Points, in no order, along strands that fork and pass close to each other.
In the rows, zero is written as 128.
Two points are linked if the straight distance between their rows is under 113. Some points are linked to none.
K_420: [153 139 102 152 186  91 122 136 144 162 203 151 137 110 129 124  89 168
 143 114 134 107 110]
K_269: [105 141 147 111 165 119  95 158 108 123 149 165 193 157  95 153 154 141
  85 112 163 157 149]
K_643: [116 123  98 144 121  98 124 160 118 171 118 122 125  64 137 129 165 160
 130  97 179 153 152]
K_905: [ 90 103  98 118  83 131 124 124 132 159  93  91  84 148 134  83 120 113
 129 109 151 177 153]
K_37: [117 143 176 154 179 168 130 153  94 114 143 138 171 147  89 106  74 161
 117 101 145 163 106]
K_444: [130 161 130  97 148 174 146 114 138 150 136 136 177 142 111 146  74 100
 151 144  90 109  99]
K_586: [ 90 140 139 108 157 125 117 143 117 114 166 126 156 166  91 133 105 113
  82  77 149 127 132]
K_722: [133 182 152 117 120 150 153 104  81  81 100  98 147 157 111 105  68 102
 134 109  79  81  88]
K_983: [125 120  80 167  88 112 109  91 116 140 109 119 130 165 136 110 116 110
 183 187  66 146 177]
K_625: [170 113  95 153 161 133 151 152 142 185 148 144 118 133 162  95 122 133
 155  93 174 148 166]
K_220: [ 93 149 145  86 133 138 142 106 137 120 160 100 155 134  83 131 118  87
  83  95 128 106  98]
K_207: [153 139 116 156 176 126 120 129 142 155 188 143 183 131 111  88  65 144
 164 122 119 110 130]
K_498: [141  55 139 173  88 114 147 181 130 161 124 174  95 108 167 121 182 145
 133 105 158 117 147]
K_631: [ 86 133 125 128 146 130  98 161 150 133 151 115 151 139 113 120  99 112
 144  98 132 125 125]
K_333: [142 130 122 125 188 147 123 152 121 148 168 147 130 151 152 110 117 117
 111  95 196 158 154]
K_820: [127 100  91 135  59 125 104  99 128 151 126 110 101 143 162  97 113 142
 168 176  99 159 151]
K_751: [116 116 147 158  75 138 113 129 111 112 143 100 121 188 153  72  83  99
 142 109 111 162 129]
K_196: [147 134  62 147  96 118 153  92 132 208  88 120 131 116 124 109 126 128
 161 137 117 141 188]
K_906: [125  95 152 165 126 152 113 179 169 132 144 113 129 151 123  90 114 129
 158 104 144 145 149]
K_242: [121  75  98  97  91 122 119 131 136 136  94 146 101  83 159 126 121 127
 167 158 133  49 136]
K_55: [101  94 126 148 104 123 187  80 136 191 130 189 100  55 154  91 150 129
 133 124 118  86 166]
K_736: [ 92 118 154 181 154 129 109 143 133 168 125 114 105 112 125 151 122 173
 137 114 146 119 153]
K_969: [166  94 137 168 207 114 121 167 125 148 177 191 114 120 143 117 171 180
 111 151 183 178 131]
K_661: [ 98  95 139  86  73 162 110 178 139 128 137 146 150 134 126 132 104 128
 115 140 156 116 112]
K_767: [104 152 163 169 119 119  99 142 106 115 119  96 122 141 111 162  91 175
 132 117 118 125 129]
K_299: [118 153 158 124 161 166 137 155  97 149 135 132 177 154  92 140  64 129
 136 116  99 126  81]
K_567: [160 142 165 166 197 168 140 138  94 107 159 140 140 146 116  65  92 135
 135  97 163 193 121]
K_875: [157 117  95 106 103 119 116  93 186  88  72  89 130  82 137 113 173 108
 154 199 109  90 140]
K_864: [160 142 102 120  89 126 108  74 147  81 135 109 120 138 149 137 129 129
 164 209  49 152  97]
K_332: [128  80 129 179 167 118 124 175 146 171 132 146 117  75 124 104 185 175
 133  99 180 150 151]
K_274: [151  98  73 148  96 128 157 143 150 203 101 140 106 127 154 101 127 129
 167 109 146 138 173]
K_122: [132 168 173 123 126 138 124 120  96  59  94  84 108 184 134 159 116 110
  92 132  89 127  74]
K_775: [121  84  92 151  77 100 154 128 138 188 111 160  68 114 174 121 140 134
 163 129 114 110 136]
K_275: [120 155 111 126  74 112 107  78 119  81 127  81 100 147 133 117  90 131
 159 152  71 170 108]
K_642: [111 122 144 203 124 115 135 108 130 172 113 116 103 118 135 118  93 161
 176 118 102 107 148]
K_896: [115 122 188 170 109 154 109 164  93 100 133 104 141 190 130  90  77 123
 121 101 121 133 116]
K_174: [161 163 109 103 161 131 144  93 215  77  94  98 135 120 113 125 136 101
 142 129 116 119 125]
K_97: [121 129 106  68 139 116 110 149 114  89  90 117 130  67 129 142 152 108
 116 110 179  95 133]
K_32: [125 134 111 153  96 128 122  97 118 127 123 109 142 179 133  75  77  88
 171 133  94 135 174]
K_678: [150 154 131 103 166 141 136 128 161 151 137 120 139  93 122 179 128 140
 127 139 118  68  98]
K_137: [137 152 117  96 112 147 131 134 125 149 159 139 168  60 140 118 129 123
 138 130 171 113 126]
K_886: [110  98 164 164  82 118 103 184 126 140 148 150 126 152 150 167 140 167
 120 131 128 120 119]
K_292: [142 180 142 144 115 140 145  93 103 101  99 112 141 134 113 131  65 132
 182 142  74 108 113]
K_867: [168 122 168 216 189 112 124 168  97 134 141 158 144 157 126 130 159 175
 135  92 142 162 159]
K_859: [104  90 135 132  77 113  94 152 124 138 147 136  96 114 179 155 149 152
 128 159 115  91  95]
K_752: [175 185 140 109 164 139 170 132 133 105 114  99 162 126  84 166  87 146
 120 113  77 122  69]
K_971: [117 127 142  65 126 140 139 133 172  63 100  98 138 125  92 137 173  86
  54 125 133 103  68]
K_507: [118 118 102 111  86 108 107 127 130 115  81  86  79  74 163 149 172 144
 142 163 123 140 101]
K_739: [105  87 107 103  92 112  76 142  95 114 131 105  74 179 180 136 141 148
 100 137 143 171 144]
K_25: [ 78 106 124  72  77 156  83 122 128 109 158 111 126 146 149 106 120 104
 120 173 104 142  79]
K_614: [122  81 133 121  70  96 129 115 131 125 140 154  76  74 177 139 163 135
 114 157  85  49  89]
K_928: [109 164 176  95 114 137 126 105 107  74 102 106 113 177 112 188 143 115
  58 134 123 129 112]
K_271: [133 138 152 155 136 112 126 178 112 162 165 163 169 143 132 185 140 153
 109 104 129 106 115]
K_807: [ 59 128 145  98  85 135 120 108 114 101 121 110  92 128 120 138 137 105
  94 117 162 163 126]
K_809: [132 125 154 201 162 116 114 176  82 129 105 121 134 178 141 120 129 137
 140  80 139 154 159]
K_976: [ 85 132 147  84 108 101  89 151 110  95 124 148 168 177  97 177 160 125
  68 127 130 132 136]
K_968: [126  93 113 111 155 136 114 188 146 139 155 178 151 103 126 125 130 150
 133 113 187 116 129]
K_745: [164 161 154  93 138 154 150 156 146 131 108 111 149 133 130 204 151 124
  82 144 112  80  92]
K_467: [ 98  99 124 142 105 104  88 168 103 133  94 125 100 175 150 145 165 147
 116 125 155 173 174]
K_162: [101 138 131  97 130 142 111 154 130 114 110 131 104 160 148 183 120 115
 130 134 134 117 120]
K_579: [136 180 155  97 179 135 160  91  75  97 148 142 138 164 100 164 102  99
  76  86 139 133  99]
K_140: [ 93 126 114  85  89 130 112  74 114 103 112  69  63 135 154 114 142 101
 110 145 119 166 108]
K_545: [160  95  80 127 108  99 138  89 156 108  63 144 127  59 132 123 188  99
 160 200  91  61 154]
K_146: [169 154 144  91 102 151 149 135 174 109 111  87 150 133 132 155 141  97
 101 154  90 100  73]
K_912: [129  98 141 114 120 111 142 127 139 112 103 154  91  48 143 169 169 141
 117 137 116  33  92]
K_777: [106 127 160 137 114 141 150 115  96 111 129 132 101 184 123 131 105 111
 100  76 173 165 168]
K_964: [160 177 146  86 194 132 179 115  93  93 128 102 156 157  65 152 100 129
  58  91 100 123  78]
K_257: [123  64  81 149  63 125 136 103 127 175  87 166 124  90 139  97 151 127
 168 192 115  99 185]
K_696: [125 134  69 178 131 111 142  81 122 152  97 144 129 137 115 153 140 107
 180 188  74 122 197]
K_208: [136 116 116  93 132 125 125 128 170 123 106 125 120  63 127 155 141 134
 149 150 132  46 117]
K_138: [161 118 152 183 153 158 131 149 161 146 169 142 168 131 112  79  98 133
 182 120 123 147 140]
K_477: [103 110 103 129  76 101 112 162 128 139 105 130 120  57 147 133 156 143
 157 129 150 133 124]
K_891: [ 96 146 115  80 105 146 129  72 160 105 118 109 124 122 113 115 118  69
 140 151 115 119 140]
K_372: [139 105 116 210 143 100 171  89 145 192 138 161 112 107 123  81 119 153
 167 102 102 128 166]
K_277: [141 149  86 110 117 123 138  89 142 171  85  95 118  71 142 126 146 115
 158 144 135 105 170]
K_53: [141 164 148  92 191 138 140 118  65 134 185 153 164 166 103 132  99 126
  53 127 155 159  88]
K_4: [112 146 131  92 103 140 110 118 139  76  90  83  85 113 159 149 170 107
 112 160 126 155  85]
K_948: [121 120 117 150 141 133 141 115 157 178 159 171 143 105 146 123 115 123
 183 139 117  85 140]
K_227: [119 183 134 139 151 118 131  94 101 118 153  92 144 114 113  99  94 108
 123  72 141 151 132]
K_379: [154 121 146 138 205 139 130 134 102 130 147 147 120 175 128  97 143 139
  92 102 201 201 185]
K_779: [185  90 130 183 210 123 137 164 142 168 156 139  94 111 122  97 185 170
 125 108 164 171 147]
K_821: [100  96 178 112  85 151 119 167 124 101 150 155 153 170 104 124 155 116
  66 108 179 152 149]
K_11: [118 165 116 177 149 108 126 140  89 157 108  90 129 127 140 119 117 120
 148  74 134 165 140]
K_861: [139 108 197 146 139 162 124 155 127  89 138 153 146 181  92 121 166 129
  98  99 167 185 174]
K_80: [152 134  86 127 137 101 167  71 139 177 119 142 118  33 137 126 158 138
 159 143 127  81 157]
K_879: [131 144 168 148 188 137 139 116  69 103 167 164 149 181 111 100 120 125
  84  79 178 189 140]
K_981: [142 149 113 157 104  99 141  82 166 130 115 125 114  99 129 155 141 128
 174 166  68  99 132]
K_424: [ 79 146 161 131 108 131 139 106  87  80 130 118 124 169  85 124  74 116
 111  83 114 141  93]
K_218: [124  91 151 150 124 129 108 195 137 109 117 154 126 151 111 130 178 148
 125 107 171 189 173]
K_833: [136 112 121  43  81 161 103 103 153  83 120  98 125 127 142 118 137 108
  97 196  94 109  75]
K_103: [152 178 115 124 189 108 124 135 110 124 168 141 141 139 117 163  82 160
 126 101 133 131 108]
K_67: [117  92 128 197 147 101 162 137 148 184 152 168  94  78 129 106 156 168
 142  88 139 153 141]
K_33: [113 133 164  89 127 123 158 103 137  78 119  93 130 166  62 171 166 104
  29 115 109 112  89]
K_949: [146 101 160 192 151  97 130 173 124 151 169 194 137 148 137 156 165 175
 115  90 143 119 154]
K_608: [115 121 131  46 118 140 111 156 130  74  91 123 143  92  96 157 139 116
  85 132 151  86  97]
K_375: [155 158 133 117 100 121 124  83 144  50 115  59  86 166 146 130 116 117
 108 142  81 149  85]
K_187: [134 161 106 111 124 133 139  94 133 153 169 115 159  97 134  84 109 108
 139 109 163 154 164]
K_763: [ 97 139  93  80 157 118 125 134 116 128 105 118 110 106 133 134 153 105
 111  86 189 145 159]
K_951: [145 132 151 152 200 134 118 158 105 151 177 182 156 138 117 150 117 190
 109 140 163 162 117]
K_687: [143 176 112  88 174 156 143 105 127 155 178 155 176 125 113 120  72 117
 147 148 123 152  92]
K_924: [131 156 143  85 117 142 145 118 155 115 135  74 174 150  97 126 108  75
  95 123  67  92  83]
K_482: [172 190 123 140 192 113 152 106 123 121 144 129 153 111 107 149  85 149
 156 123  79 102  79]
K_430: [135  86  54 119  71 101 126  91 132 177  82 137  85 119 162 113 144 124
 170 183  90 118 149]
K_869: [131 151  93  99 200 120 120 136 100 154 144 145 112 110 158 135 135 136
 113 127 196 151 149]
K_947: [127 148  90 102 129 120 125  75 188  96  80  78 112 120 119 110 153  71
 146 158 103 129 155]
K_957: [117 110  87  68  81 138 112 111 152 113  95 138 118 112 141 118 114  99
 169 177 130  92 151]
K_29: [153 115 122  70  74 143 112 156 145  97 116 114 132 116 161 151 151 106
 113 168 111  84  72]
K_987: [180 103 150 195 210 135 137 164 150 148 175 145 117 122 125  81 136 157
 167 110 136 160 120]
K_580: [ 95 100 148  87  63 132  93 178  97  97 122 158 150 145 128 155 150 139
  84 141 164 141 133]
K_141: [103  88 106 157  87 109 156  69 134 176 119 175 104  86 146 107 167 110
 148 180  75  76 181]
K_251: [160 171 136 135 101 131 138  94 160  78 105 103 152 142 107 144 106 121
 157 172  47 125  87]

Follow the links from the first point to the second, and from the first to the third. Name the last point that the two ways share.
K_971 / K_141 / K_896 -> K_430
K_80 / K_122 / K_37 -> K_333
K_420 / K_875 / K_218 -> K_586
K_809 / K_861 / K_736 -> K_586
K_444 / K_751 / K_375 -> K_333
K_964 / K_867 / K_4 -> K_138
K_807 / K_174 / K_579 -> K_138
K_976 / K_545 / K_271 -> K_208
K_545 / K_146 / K_137 -> K_208

A fork is a point with three links. Follow the links from the first point to the second and name the forks in between, in order.
K_696 / K_37 -> K_983, K_430, K_274, K_333
K_208 / K_507 -> K_146, K_586, K_138, K_779, K_332
K_820 / K_864 -> K_430, K_274, K_333
K_821 / K_482 -> K_580, K_586, K_138
K_809 / K_957 -> K_208

A fork is a point with three links, a tip a point with one. Leave the first point through the second and follow the links. Name the first fork or tip that comes.
K_859 / K_886 -> K_137
K_292 / K_251 -> K_333
K_333 / K_869 -> K_722
K_137 / K_187 -> K_208
